Points, in no order, along strands that fork, close into loops and pass close to each other.
(in the rows, 128 means zero)
Two points are linked if the straight distance between their rows is under 155. Some points are linked to none.
k673: [161 134 132  98  99 121  93  71 116 142 149 119 145 182 134 179 139 143
  73  94 109 162 166  95  81 149 119 107 113  85 122  71 169 153 105 109
 107  54 139 152 113 128 164 133 123 135 141]
k181: [ 91 167  96 102 136 133 155  87  74 193 126 114 116 149  71 144 211 119
  58 159  76  83 110 177 139 110 128 155 118 149 156 177 111 170 130 128
 195 122 159 163 102 116 113 109  90 121 138]
k909: [159 164 141 101 123 121 149 110  97 145 125  94 156 149 102 178 143 139
  56  41 131 173 123 108 149 145  98 125 124  98 108  88 160 173 145 113
 163  79 148 173 121  74  82 124 107 126 121]
k610: [149 118 145 121 106 144 108 105 138 110 156 157 175 112 199 136 100 134
 108 105 133 135 129 120 171 109 132 123 105 108  87  73 142 113 118 127
 136 189 172 160 175 149 173 172 122 122 132]
k196: [153 141 163 117 111 139  78  68 142 149 144 136 158 147 187 142 134 133
 110  85 124 152 163 109  75 139 121 129 104  80  85  78 174 104 102 104
 111 126 115 122 154 164 197 155 140 156 113]
k605: [116 132  89 170 166 115 183 208 113 143  97 119 125 116 166 107 145 112
 140 141 139 106 100 170 190  60  99 135 175 150  99 113  67 112 174 166
 172 173 132 163 139 112  73 138 110 158  86]
k932: [116 118 141 108  77 170  95  81 163 133 146 129  87 163  58 104 121 103
 110 126 114 101 113 147  44 170 143 146 114 140 146 167 184 135  89 106
 125  71 134 118 105 132 188 100 134  97 172]
k251: [ 95 114  64 206 116 193 145 133 133 131 144  93 128 126 137  85  58 119
 101 180 156 148 117 126 121 121 123  81 178 138 127  85 106 117 113 165
 120 106  96  59 169 100  77 150 124 152 156]
k920: [136 132 145 141  65 162 112 107 140 147 186 122 144 158 100  84  86 101
  68  77 111 118  96 121  97 123 127  97 131 136 124  95 174 129  91 134
 109  90 156 153 147 127 143 148 121  94 177]
k377: [147 140 170  89 132 138 107 110 170  73 135 126 110  79  78 128  87 136
 168 110 174 157 136  93 129 195 143 154  84 122 125 172 163 158 131  94
 112 152  84  45 152 117 117 118 150  83 127]
k870: [136 123 184 132 111 118 130 160 169 153 133 155 154 130 149  86 120 121
 136  58 123 127 109 114  96 110 109 113 126 111  93 107 160  69 117 140
 104 139 131 162 122 147 156 146 162 125 111]
k553: [160 114 101 135 118 125 115 122 123  93 140 129 159 135 196 169 105 158
 131 140 152 166 167 107 149 124 132 104 147 111 100  57 116 130 138 118
 107 114 138 133 156 121 133 162 122 159 120]
k948: [126 110 169 141 126  93 164 207 153 135 116 164 142 116 131  81 115 114
 158  79 122 114  89 118 137  91 112 110 138 133 119 133 125  62 133 163
 108 153 157 183 107 142 125 137 158 113 125]
k885: [139  88 112 168  89 127 114 152 146  99 138 131 142 150 113 111  53 124
 140 140 129 159 143  80  90 140 140  74 164 131 159  79 134 110 101 151
  53  56 134 127 106 117 109 130 168 119 171]
k137: [143  94 120 142 118  76 136 177 108  81 127 166 132 124 164 153 106 142
 170 147 135 142 133 106 173 111 143  92 134 132 147 112 101 102 149 139
  89 127 178 180 110 136 126 133 127 126 151]
k498: [121  87 115 135  81  95 110 153 126 106 151 170 105 137 123 120 117 108
 162 179 105  95 123 139 137 115 168  92 125 161 173 153 110 104 107 139
  75 120 186 173  96 175 166 132 120  97 191]
k518: [123 124 160 108 117 115 168 126 110 178 113 137 170 144 134 126 157 126
  76  53  93 127  87 138 146  73  95 124 113 110 111  79 154 100 124 154
 180 132 187 207 111 126 136 119 145 129 123]
k326: [159 150 164  65 185 101  88  77  94 121  82 142 134 105 178 202 167 169
 161 107 134 164 183 109 135 132 104 169  72  70 107 120 156 123 146  85
 165 189  98 119 106 147 172 119 131 176  67]
k71: [ 95 123 155 128 158 113 159 178 175 158 101 151 102 109  97  43 150 102
 166 122 115  70  76 159 104  95 130 159 131 153 120 182 123  84 128 161
 145 171 107 119 123 158 131 113 173 111 110]
k994: [116 112 127 128 158 137 111  99 157  96 118 146 123  86 181 109 142 130
 201 184 143 106 136 152 129 127 161 161 100 144 118 157 110 111 130 119
 132 207  86  54 178 172 173 123 155 135 108]
k499: [136 170 136 123 155 140 164 172 113 151 115 116 155 108 138 113 136 124
  88  67 150 126  99 147 200 102  83 148 139 125  78 111 123 128 167 138
 189 171 154 180 160  86  72 147  90 129  94]
k368: [142 128 156 158 170 102 156 216 148 121  89 126 129 102 141 100 114 138
 183  82 157 146 127 110 128 119  93 125 171 120 103 130 111  81 168 145
 108 137  85 137 112 106  77 122 150 153  70]
k80: [ 96 106 102 136  84 207 129  33 153 135 160 119 113 147 111 117 120 109
  93 167 122 103  98 156  65 143 157 142 112 133 130 106 172 132  95 124
 171  95 133  87 154 121 197 109 172 118 174]
k25: [112 158 106 118 147 103 104 136  91 166 132 118  90 156 112 150 195 128
 112 164  97  80 155 167 121 128 135 131 135 149 164 197  91 170 130 114
 125 110 118 152  89 148 122 126  64 143 128]
k143: [156 134 137 121 132 107  72 110 143 114 127 133 131 152 168 162 136 151
 166 146 133 153 193 101  79 151 138 127 123 102 126 118 134 110 117 101
  73  98  94 104 114 166 178 134 136 164 111]
k124: [134 124  98 180 132 157 115 124 150 110 124  88 139 135 142 132  87 144
 137 146 157 180 163  90  75 164 128 106 173 106 122  80 123 127 123 132
  91  67  65  65 141 101  90 130 167 159 114]
k996: [102 139  93 160 127 155 155 122 114 158 136  84 121 158  85 131 150 128
  95 160 113 119 126 142  90 135 118 123 160 140 151 134 105 150 121 150
 144  60 111 119 109  93  92 109 127 140 132]
k929: [144 129  96 143 138  69  81 182  94 133 126 135 121 173 169 165 160 133
 142 156 103 118 182 123 112 116 133  75 149 135 163 134  93 118 137 133
  66  84 140 208  68 158 136 135  78 156 126]
k134: [135  95 122 128 141  97 175 138 109  92  95 114 134 124 117 177 115 159
 153 127 144 179 133 100 162 137 121 131 144 114 139 107 106 141 148 135
 137 104 132 116 106  82  89  94 165 134 109]
k488: [131 110 141 132 155  96 161 176 129  90 103 135 116  93 129 135 118 144
 184 126 154 140 123 115 165 129 128 139 140 135 132 147 100 125 160 135
 123 156 109 105 124 114  93 116 144 128 104]
k798: [160 106 181 106  81 119 114 108 166  88 148 153 133 123 100 125  58 130
 135  63 145 173 119  63 106 166 136 111 100 100 117  92 194 124 120 103
  76  96 138 110 126 124 135 131 184  84 158]
k406: [110 147 113 126 104 202  92  51 141 154 187 132 136 134 156 112 141 117
  70 160 116  94 124 157 102 130 146 142 102 121 103 113 154 137 100 121
 161 162 136 114 190 151 190 161 115 118 148]
k691: [122 139  91 153 150 105 169 169  82 120 102  82 107 125  75 160 128 133
 124 140 140 150 135 120 171 142 115 123 173 146 161 157  83 179 159 128
 127  80 114 122  97  68  27 101  98 133 121]
k253: [125 126 117 151 156 115 170 199 125 146 106 142 146 116 187 101 141 116
 137 111 132 109  99 163 187  56 101 127 157 137  84  98  89  84 158 166
 164 191 155 188 140 129 113 152 118 149  90]
k965: [116 139 112 124 157 153 102 100 149  92 138 120  95  89 152 118 142 131
 178 203 156  96 149 152 135 155 163 162 106 153 129 181 103 162 146 108
 134 179  75  34 183 147 140 128 113 126 123]
k63: [137  85 125 141 103  74 120 171 118  92 133 181 115 137 140 144 117 126
 179 158 111 128 132 105 134 124 159  84 125 133 173 141 111  94 122 140
  64 103 180 177  84 161 149 120 142 112 168]
k484: [160 110 161  84 137  71 116 140  96 112 109 186 147 127 185 176 137 154
 144  92 120 156 140  95 167 114 118 107  92  90 125  95 143  88 143 121
 122 158 193 217  94 145 169 132 122 137 124]
k834: [140 118 118 134  93 164  90  92 155  96 177 131 131 126 152 124  85 136
 123 163 151 133 154 116 119 150 158 118 124 133 122 106 136 137 103 109
 101 126 125  79 179 147 161 162 127 123 152]
k684: [118  84 138 144 112 160 139  77 171 102 128 132 139 105 154 107  97 130
 172 144 154 149 122 119  94 144 149 136 116 124 115 107 145 101 108 120
 125 140  94  44 170 135 162 117 203 130 130]
k652: [ 97 113 106  81 135 165 111  56 139 107 125 132  87 115  95 140 154 122
 141 208 122  86 121 171 126 160 166 176  82 156 165 194 130 175 119 106
 170 153 133  76 129 127 170  88 129  95 154]
k647: [145 140 127 107 134  96 151 147  95 110 121 115 132 118  92 165 126 143
 119 105 140 155 134 112 183 146 121 126 134 127 139 143 110 167 151 113
 131 111 147 154 113  89  72 123  99 117 127]
k141: [133 156 157 124 133 144 140 131 141 144 138 113 145 123 128 121 128 138
  99  69 142 144 111 122 125 139 100 137 129 106  92 110 148 129 136 123
 150 134 113 128 151 106 108 140 132 132 104]
k592: [115 117 161  94 118 137 101  88 144 148 128 166 128 125 142 114 144 126
 132 128 110 103 124 145 102 120 132 151  86 119 121 133 154 102  99 123
 142 169 140 133 129 172 195 129 145 123 127]
k2: [103  90 137 100 154 100 118 106 119 121  96 189 123 105 189 134 163 136
 184 178 103  90 120 156 156  82 147 153  82 130 137 138 112  92 122 137
 160 226 144 138 119 196 194 119 160 140 109]
k991: [124 151 163 127 135 123 116 168 151 180 135 135 131 148 130  80 157 116
 119  88 108  96 118 140  86 109 104 129 134 125 108 150 134  87 113 143
 116 136 115 163 117 152 151 141 119 135 105]
k828: [147 114 107 139 111 121 145 135 111 116 135 122 166 149 163 155 113 146
 105 116 127 164 138 115 150 108 117  96 154 121 117  58 115 131 132 143
 125  96 162 168 131 106 120 145 121 149 130]
k458: [130 157 153  78 145 122  51 104 122 132 137 151  91 129 138 141 161 128
 148 163 117  95 172 144 105 151 139 156  79 124 142 186 133 138 116  87
 114 169 105 104 113 183 185 135  85 133 120]
k616: [146 140 156 112 102 167  94  37 131 144 161 133 159 137 174 155 130 135
  68  79 120 140 137 121  94 140 127 131  90  77  84  62 188 135 105 108
 147 133 140 130 170 145 183 151 144 133 133]
k585: [109 139 126 173 181 133 167 200 149 139  96 104 122 101 132  80 125 127
 163 114 156 128 109 132 116 115  95 137 179 132 101 138  96  98 160 155
 133 150  62  93 138 103  63 121 146 157  72]
k765: [127 117 102 165 174 100 187 206  99 132  77 109 122 121 143 140 147 135
 151 128 138 133 118 149 168  85  91 136 183 138 121 118  72 116 183 163
 158 129 117 165 102  91  54 104 122 163  72]
k833: [130 122 126 103 187 101 131 100  95 119  88 119 110 125 155 198 191 170
 173 160 124 142 165 138 135 124 126 166 117 104 136 150 102 145 157 112
 166 145  85  96 105 127 142  92 139 173  73]
k785: [148 111 142 142 131 135 102  76 168  87 118 126 152 105 186 139 110 143
 194 144 160 178 173 106  84 149 151 145 120 108 102 107 143  90 125  92
  88 140  74  39 176 159 174 128 190 159 103]
k133: [140 103 137 134  87 151 105  60 149 132 146 119 134 172 125 147 113 131
 103 110 115 148 146 109  41 153 134 117 123  94 123  73 180 133  92 120
 104  43 121 111 116 132 173 115 181 134 150]
k788: [133 101  94 184 160  94 145 204 112 113  93 120 128 137 176 147 134 137
 173 150 131 132 150 136 142  95 112 105 185 139 133 108  70 102 167 166
 113 114 113 171  91 121  86 117 126 174  87]
k839: [155 138 187  77 148 100  73 121 133 105 117 175 131  99 174 151 134 148
 176 112 132 136 161 107 137 140 130 148  69  96 118 146 155  99 134  99
 106 199 126 130 119 181 189 138 122 132 103]
k949: [161 157 115 106 120  99 140 136  80 140 130  96 155 149 100 173 152 133
  72  75 120 166 139 114 165 132 108 105 143 127 135 107 132 168 148 108
 136  73 169 199 107  81  82 131  61 123 133]
k769: [120 138 123 100 128 127 113 105 116 117 143 139 122 110 116 145 142 132
 111 156 127  99 132 149 174 139 143 145 102 141 148 164 111 171 129 116
 141 170 153 135 142 141 125 137  90 107 144]
k243: [113 100 144 103 156 116  97  78 135 112 100 174 125 100 193 126 157 133
 205 184 117 104 139 154 122 107 156 162  76 133 130 149 128  86 119 114
 139 213 106  85 136 199 210 107 162 146 106]
k222: [175 158 181  66 131  96  53 136 140  93 146 166 111 102 131 151 116 134
 152 105 141 140 166  89 142 170 132 135  69 104 127 168 161 128 130  87
  75 169 134 142 123 175 166 146  93  97 127]
k52: [149 108 152  97 127  80 128 149 112  85 122 175 139 106 153 168 119 148
 159 113 133 145 131 106 189 125 137 115  98 114 136 123 125 112 148 122
 118 164 187 184 115 142 139 133 122 112 138]
k303: [127 135  98 138  80 124 164 126  78 144 147 130 168 120  99 128 123  95
  70 129  91 108  94 150 216  84 138 106 133 170 152 115 120 149 124 141
 149 143 220 200 137 121 110 150  77  92 184]
k955: [143 106 162  87 114  91 137 108  94 146 113 161 162 145 159 164 148 144
 100  80  96 147 124 113 141  99 108 113  94  92 124  77 158 103 118 132
 148 133 195 213  89 139 168 121 134 135 136]
k750: [163 151 167  78 122 105 130  82 114 132 120 107 137 153  76 192 147 147
  76  40 124 177 136  89 115 170 108 137  95  73 122 113 181 179 125  99
 149  69 125 147  98  92 111 107 143 111 124]
k987: [158 133 110 115 134 114  79 112 124  98 139 134 137 141 194 186 128 160
 151 162 147 156 195 109 127 141 143 124 130 110 118 105 114 134 134  99
  94 121 110 110 141 156 159 155 111 164 105]
k569: [121 118  88 178 115 161 169 126 111 139 128  87 161 151 137 136 103 136
  84 119 129 172 114 122 124 109  97  97 171 116 123  43 114 130 130 160
 146  71 132 129 135  82  80 129 140 161 130]
k241: [157 140 149 101 144  75  77 153 126 103 122 141  98 143 116 169 144 146
 171 137 125 141 180 100 105 161 137 124 113 111 153 172 129 133 133  99
  68  98 109 124  81 155 151 119 117 127 121]
k915: [130 103 117 125  85 161 106  99 151  75 166 136 111 106 102 111  45 124
 129 161 168 144 134 102 147 171 164 116 120 142 141 127 144 159 107 111
 101 129 133  55 170 118 121 144 129  93 181]
k327: [120  91 129 113  70 147  95  94 155 125 150 149 101 158  92 110 111 108
 134 155 105 101 124 148  65 145 155 125 120 147 153 147 160 115  83 121
 101  85 160 131 103 154 201 112 141 104 180]
k284: [110 121  98 155 181 139 200 137 106 128  84  81 125 118 128 154 162 151
 141 143 135 154 113 131 129 118 100 158 165 116 122 118  85 132 166 150
 187 121  81  84 127  77  72  78 164 165  71]
k38: [137 136 178  72 127 112 126  85 122 138 118 128 121 142  73 166 163 145
 105  82 112 146 130 113 100 158 116 152  87  92 141 149 173 154 114 107
 151  95 131 134  91 118 143  98 148 112 125]
k877: [171 156 106 100 121 105  71 106 106 139 144 119 141 183 159 187 149 148
  87 113 118 165 195  97 103 145 119  97 131  99 119  84 137 155 121  98
  91  68 133 170 111 132 154 154  79 153 122]
k873: [119 172 124 105 157 145  55 112 136 125 153 127  79 120 143 124 164 125
 151 189 132  76 173 164 111 154 153 160 101 148 134 206 112 166 131  98
 109 167  77  74 151 176 164 147  67 133 123]
k742: [135 136 151 157 112 150  97 116 162 173 139 112 149 170 137 108 135 121
 109  91 113 129 145 121  21 139 109 111 143 104 111  99 158  93  98 135
  89  65  90 137 115 145 166 132 157 152 116]
k508: [129  98 103 138 170 108 173 126 101  96  89  98 115 128 130 195 156 170
 170 161 135 167 149 115 144 128 126 152 152 112 143 130  85 155 161 130
 156 110  90  87 100  85 100  77 163 157  79]
k685: [122  80 129 173  87 148 141 134 162 116 133 134 144 134 121  85  52 120
 139 120 136 152 108 101  92 124 130  84 157 131 132  71 146  93  99 157
  86  87 126 105 125 118 120 128 190 122 157]
k766: [142 146 133 140 122 143  78 107 134 172 151 123 152 168 193 129 151 132
 100 114 110 129 166 128  61 120 114 110 136  97  94  85 143  92  98 123
 102 109 107 147 137 162 191 159 113 173 106]
k356: [127 171 128  99 174 104 167 164  87 163  93 120 135 112 116 143 182 132
  91  92 119 110 113 155 197  96  90 161 136 127 113 148 109 149 174 131
 197 161 155 195 118  99  75 122  83 136  90]
k168: [132 148 136 130 201 118 119 127 143 100  98  98  99  90 140 131 167 146
 218 156 150 133 158 132 104 143 135 173 128 132 123 194 105 134 162 110
 127 159  21  28 151 131 128  93 144 152  73]
k209: [126 154 121 122 186  81 135 188  87 162 100 122 105 133 141 144 193 138
 133 117 117  97 139 162 167  98 102 143 154 138 128 170  87 133 174 131
 151 150 122 190  93 125  96 126  69 155  86]
k865: [165 145 180  97 144 117  73  97 166  86 121 150 146  86 184 144 113 142
 196 117 161 158 174 102 118 147 142 157  85 104  97 135 159  95 135  85
  91 185  90  71 161 179 183 145 146 138  97]
k12: [113  90  96 138  68 142  98 124 144 110 162 144  96 145  92 105 101  98
 140 191 114  91 129 154 101 134 164 108 139 173 170 160 124 131  88 125
  85  91 160 129 118 156 171 128 114  99 194]
k95: [ 93 146  87 196 126 190 136 158 144 146 163 100 115 119 136  51  78 103
 102 163 157 113 102 140 136 118 124 100 166 150 104 118 106 124 123 155
 124 151  93  68 191 113  82 174 101 135 152]
k299: [116 167 106 125 106 182 109  78 115 166 185 120 145 142 143 121 146 117
  39 141 102  93 117 156 139 111 129 133 112 130 108 119 137 155 110 129
 166 158 160 154 172 134 155 168  82 118 146]
k126: [ 99 129 142 128 133 124 133 148 153 170 114 132 100 146  79  82 164 108
 139 133 102  80 106 159  70 120 124 148 134 148 145 185 126 104 108 147
 132 113 110 134  94 148 146 105 145 119 124]
k822: [126 114 127 159 124  95 169 217 129 133 122 151 144 120 152  87 111 102
 145 108 126 107  91 137 183  69 116 100 153 154 115 114  97  81 142 171
 122 169 175 198 125 137 109 152 120 123 134]
k382: [121 121 151  90 138 106 130  91 105 142 110 134 119 147 102 173 175 152
 118 126 103 126 137 132 120 135 126 150 100 108 150 149 132 146 115 116
 155 113 138 141  83 128 148  98 135 132 117]
k471: [ 94 131 109 147  91 200 129  68 148 156 161 100 109 168  83 100 127 107
  82 138 119 102  99 151  44 152 135 133 133 136 131 126 171 137  96 133
 151  61 118 101 135 106 160 111 151 117 170]
k804: [124 160 134 130 120 101 145 195 108 170 136 124 129 125  83  83 150  89
  93  91 110  86  97 144 166 109 117 118 146 164 135 175 113 131 130 136
 124 135 162 196 120 133  88 147  64  97 147]
k245: [106  95  77 177  89 129 203 147  89 136 119 113 146 134  94 112  90 100
 108 164 112 133  85 140 181  76 125  91 166 167 165  87  96 126 117 173
 141 103 180 143 119 101  82 121 137 125 179]
k549: [ 99 121 156 107 158 109 150 148 162 154  99 174 121  99 125  62 158 106
 154 132 105  69  74 163 131  81 137 171 105 145 113 163 133  84 121 161
 164 212 132 141 130 174 158 124 168 107 107]
k505: [118 167 115 141 130 173 129 127 132 148 164 120 146 113 155 103 128 119
  75 125 133 101 111 150 171 115 124 137 127 135  88 119 114 144 132 135
 166 189 141 133 191 124 119 177  90 121 122]
k719: [112  95  87 169  93  97 193 163  76 107 106 134 138 109  92 129  84 103
 140 160 123 139  96 123 222  94 145  92 156 169 175 117  91 137 135 153
 120 117 194 156 111 102  64 120 114 109 185]
k722: [131 126 118 130 147 144 110 102 158  93 124  99  98 125 104 139 123 138
 178 177 156 148 164 116  81 180 151 151 126 128 146 166 122 156 121 105
 103  91  57  25 134 113 130 101 158 134 118]
k214: [111  89 165 113 150  80 144 160 144 111  98 190 113  95 150 105 147 125
 205 139 115  93 101 139 146  92 143 140  99 137 137 161 115  74 137 149
 128 202 142 148 107 181 167 112 174 115 119]
k446: [134 147 156 113 152 163 119 110 168  87 137 124 132  66 130 105  97 135
 157 116 173 137 126 115 151 167 140 156  94 125 105 154 141 145 144 106
 139 201  80  50 196 120 111 142 136 105 107]
k573: [132 115 151 122  80 136 167 106 113 116 142 130 167 116  93 125  72 122
  81  71 129 149  77 104 181 122 126 113 115 130 132  78 163 141 124 132
 149 121 183 148 144  98  94 130 145  89 167]
k201: [146 148 141 132 128 107  99 175 147 121 137 113 114 143  90 123 117 129
 141 113 137 136 155 102  89 168 121 109 147 129 143 162 125 133 128 121
  66  78  94 130 102 125 105 134 115 122 123]
k13: [124 156 153 121 134 126 184 174 122 169 111 127 166 116 119  94 135 114
  80  46 119 117  68 142 179  74  89 139 129 125  93 101 144 106 147 154
 189 166 174 196 140 107  93 135 129 115 104]
k451: [121 129 109 140 130  92 113 172 107 158 132 134 116 161 143 128 166 121
 129 147  94  92 144 152 116 103 128 102 147 147 154 153  92 118 119 147
  99 111 138 186  86 160 139 134  90 144 133]
k131: [103  94 147  92 137 124 130  74 129 153 101 182 150 114 170 124 163 131
 138 141  96 102 103 151 126  83 132 159  79 113 116 108 147  84 104 143
 181 208 158 148 128 178 202 121 175 139 111]
k847: [125 174 116 158 108 133 144 188 110 175 151  89 136 144  66  74 122  86
  70  86 115 108  98 132 131 121 107  96 163 166 141 151 124 142 122 140
 108  87 138 167 130 103  68 147  61 105 155]
k789: [136 126 137  89 158  92 116 106  87 140 100 134 121 154 151 191 180 164
 136 132 105 140 167 122 121 122 113 138 111  97 140 129 122 134 131 112
 143 122 123 149  73 139 156 109 120 168  93]
k187: [143 119 176 109 106 133 147  98 150  98 127 126 136 115  87 141  76 142
 123  58 156 175 106  77 123 171 127 129 105  98 114 101 181 151 123 112
 124 103 116  91 132  91  99 115 186  94 134]
k958: [122 118  87 175 126  91 158 197  86 117 108 105 117 123  91 134 112 113
 141 147 131 136 125 122 181 126 132  96 179 166 169 147  78 153 148 144
  95  90 145 152  93  98  40 118  92 126 150]
k274: [116 102 121 119 124 157 122 104 166  80 116 105  74 124  55 117  97 125
 170 171 156 140 130 121  90 195 162 152 118 145 160 187 143 165 108 100
 116  85  84  28 114  87 126  76 163  89 156]
k589: [132 166 113 147 157  97 132 220 107 158 129 126 116 123 150  97 158  97
 117 111 128  81 123 163 193  92 115 121 158 164 114 164  84 135 159 140
 128 170 149 205 132 133  85 164  49 133 119]
k875: [128  79 153 152  93 150 129 115 188  98 133 149 131 113 133  84  55 123
 175 123 151 150 118  99  84 145 145 110 131 129 120 104 160  88 103 126
  80 117 110  64 144 137 151 127 202 115 148]
k622: [113 177 139 147 150 173 135 155 156 140 149 124 135  89 134  62 108 110
  99  98 155 104  91 139 160 131 118 148 129 134  77 140 126 127 138 136
 156 201 110 105 201 121  95 170 108 106 112]
k218: [115 178 112  89 156 116 149 114  68 177 116 110 128 131  98 169 200 138
  62 122  96 106 127 158 172 114 110 158 121 131 140 162 110 177 150 115
 189 143 157 180 106 108  91 122  67 136 111]
k404: [126 166  89 109 121 126  96 103  89 150 160 105  98 153 103 170 175 130
  81 176 104 102 166 159 134 149 145 129 132 147 159 185  99 197 124  95
 121  95 132 141 109 130 116 141  42 128 150]
k183: [141 136 116 163 155 133 111 135 155 109 110  85 120 133 119 143 121 143
 172 154 155 166 174  98  63 171 132 134 158 113 133 136 116 133 133 122
  86  74  38  58 122 114 105 109 166 154  85]
k953: [142 165  78 123 112 125 119 115  82 147 163  90 134 158 106 171 155 136
  66 141 114 135 161 134 146 141 132 104 155 144 147 135 102 194 135 107
 119  68 145 161 119 101  93 144  46 132 147]
k312: [ 85 135  92  93 129 159 139  55 105 158 127 122  95 137  73 145 187 120
  84 193  92  79 106 176 121 136 151 172 102 151 166 184 127 176 120 122
 194 123 151 118 113 116 148  94 117 109 151]
k103: [ 95 156 104 173 195 150 186 173 132 159  98  82 113 106 124  91 165 129
 138 138 143 125  93 142 109 112  93 156 172 128  98 140  89 116 170 158
 178 145  54  77 153  97  62 105 148 162  66]
k111: [121 144 150 142 145 160 129 153 173 107 139 135 130  71 144  63  84 117
 152 116 171 117 107 128 161 139 135 143 123 139  88 147 123 118 136 127
 128 216 100  73 199 134 108 164 125 110 116]
k447: [136  90  78 179 152  74 130 193  93  85  94 123 117 146 166 185 133 146
 181 180 133 141 171 118 152 115 137  95 179 142 165 118  65 133 173 150
  93  90 121 165  78 118  79 104 126 161 105]
k564: [169 135 197  84  95 110  88 124 167 100 150 164 124 115 108 126  88 131
 143  66 138 155 132  74 105 169 133 123  85  99 117 134 191 117 121  96
  73 125 137 130 121 152 160 138 152  83 141]
k806: [132 145 159  77 113 149  67  66 138 148 146 147 111 140 123 134 147 129
 111 128 114 113 151 135  74 156 130 155  77 106 129 151 170 131  97  97
 129 139 120 115 125 168 197 131 115 128 129]
k523: [129 109 137 119 108 168 122  93 168  73 139 125 103  98  80 108  49 129
 151 141 178 160 117  94 121 192 158 137 107 133 139 146 163 158 110 102
 112 124  96  23 159  98 109 119 161  85 157]
k884: [ 91  94  77 145 104 157 116 113 150 118 138 127  76 145 109 105 131 100
 153 229 120  71 124 181  97 130 172 132 143 183 167 176 103 142 101 136
 126 113 128  92 122 149 167 114 129 119 174]
k941: [112  89 190  86 149 120 169  93 165 132  80 159 136  95 107 111 151 135
 166  90 118 126  86 129 105 121 125 177  81 107 122 140 166  94 126 133
 174 168 124 104 111 138 159  74 229 107 103]
k119: [123 159 138 140 159 142 168 191 130 122 115 119 133  81 126  83  88 116
 117  85 169 127  88 132 208 120  98 144 144 139  88 129 114 131 167 139
 164 196 129 125 171  88  46 154  95 120 106]
k120: [106 105  67 192 127 176 138 127 131 108 125  88 123 136 121 118  64 133
 121 192 158 165 143 106 107 150 136  93 181 130 151  94 101 138 113 151
 101  72  84  50 137  89  65 123 144 148 145]
k641: [126 145  71 146  95 132 158 125  77 157 157 104 149 144 110 139 141 108
  68 152  93 113 122 157 184  95 134  99 150 166 154 114  98 162 127 137
 137 104 187 174 130 110  96 150  63 121 174]
k812: [ 96  93 149 148 123 147 190 107 153 145 103 117 133 129  89 103 117 126
 132 102 127 140  75 123  83 127 117 142 132 118 127 111 149 106 113 151
 161  97 112  86 115  96 111  84 216 123 124]
k58: [106 161 144 109 181 125 149 143 128 155 113 123 118 104 118 109 174 133
 125 116 122  95 106 153 138 117 116 170 122 129 112 170 115 131 149 138
 179 176 101 120 144 131 113 125 122 129  89]
k384: [151 130 130 151 116 107 116 184 141 124 126 109 141 151  98 115  95 124
 126  95 128 155 144  86  91 153 115  85 163 129 145 112 134 119 125 143
  60  56 117 160  89 110  86 127 130 121 134]
k588: [ 93  78  89 106 116 153 121  83 156 101 114 141  75 134  99 117 141 110
 171 221 116  80 113 179 100 147 176 158 113 171 172 190 121 145 104 122
 151 126 133  82 112 141 190  79 150 103 169]
k456: [167 153 104 108 144  85  73 157  90 153 134 126 130 182 165 172 164 136
 104 119 111 141 189 110 117 130 114  86 141 119 138 118 121 135 133 107
  83  82 142 208  84 135 139 146  52 157 115]
k138: [106 182 100 180 120 181 137 172 132 178 172  90 127 140 106  55 114  90
  63 121 128  97  90 147 122 114 108 108 164 152 106 130 119 130 122 150
 138 122 114 125 173 107  83 169  79 118 146]
k140: [138 125 146 130 104 149 157 104 129 103 134 115 150 117 104 129  50 138
  92  63 164 183  96  84 158 150 115 110 126 105 107  67 169 151 131 122
 135 108 131  98 159  74  71 135 152 104 148]
k152: [114 120 104 138 103 189 101  54 151 130 169 131 127 128 164 117 136 125
 118 185 131 110 138 155  93 133 156 137 112 133 114 115 137 127  99 117
 146 140 118  79 181 156 199 145 139 137 144]
k985: [115 113  88 188 101 159 184 148 101 148 125  96 165 146 121 103  72 110
  83 118 123 157  83 128 155  82  98  80 171 139 133  42 118 115 123 177
 143  97 156 134 137  87  75 138 135 142 159]
k432: [127 103 133 131  62 125 164 118 105 125 147 150 164 115  81 108  86  91
  92 101 106 121  71 123 191  96 140 104 114 156 156 100 150 122 112 145
 138 137 220 190 134 126 123 138 126  71 199]

A fork is a point with three links, a tip a point with one. Leave the first point through the second and follow the links. Name the first fork or tip that comes.
k605; k253 | k2
k766; k742 | k953
k95; k138 | k356
k484; k52 | k12
k833; k789 | k949
k201; k241 | k647

How many points has the smallest loop of links through each point below? Write - if it is on no loop.
k488 | 7
k994 | 9
k80 | 19
k834 | 11
k63 | 17
k251 | 20
k789 | 10

Name the points in between on the shortest way along the links from the first point to the second, in order.
k458; k126 | k806 > k592 > k131 > k2 > k214 > k549 > k71
k137; k181 | k63 > k498 > k12 > k884 > k588 > k652 > k312
k303; k585 | k641 > k953 > k949 > k647 > k134 > k488 > k368
k909; k553 | k949 > k647 > k691 > k958 > k719 > k245 > k985 > k569 > k828
k742; k25 | k133 > k673 > k877 > k456 > k929 > k451
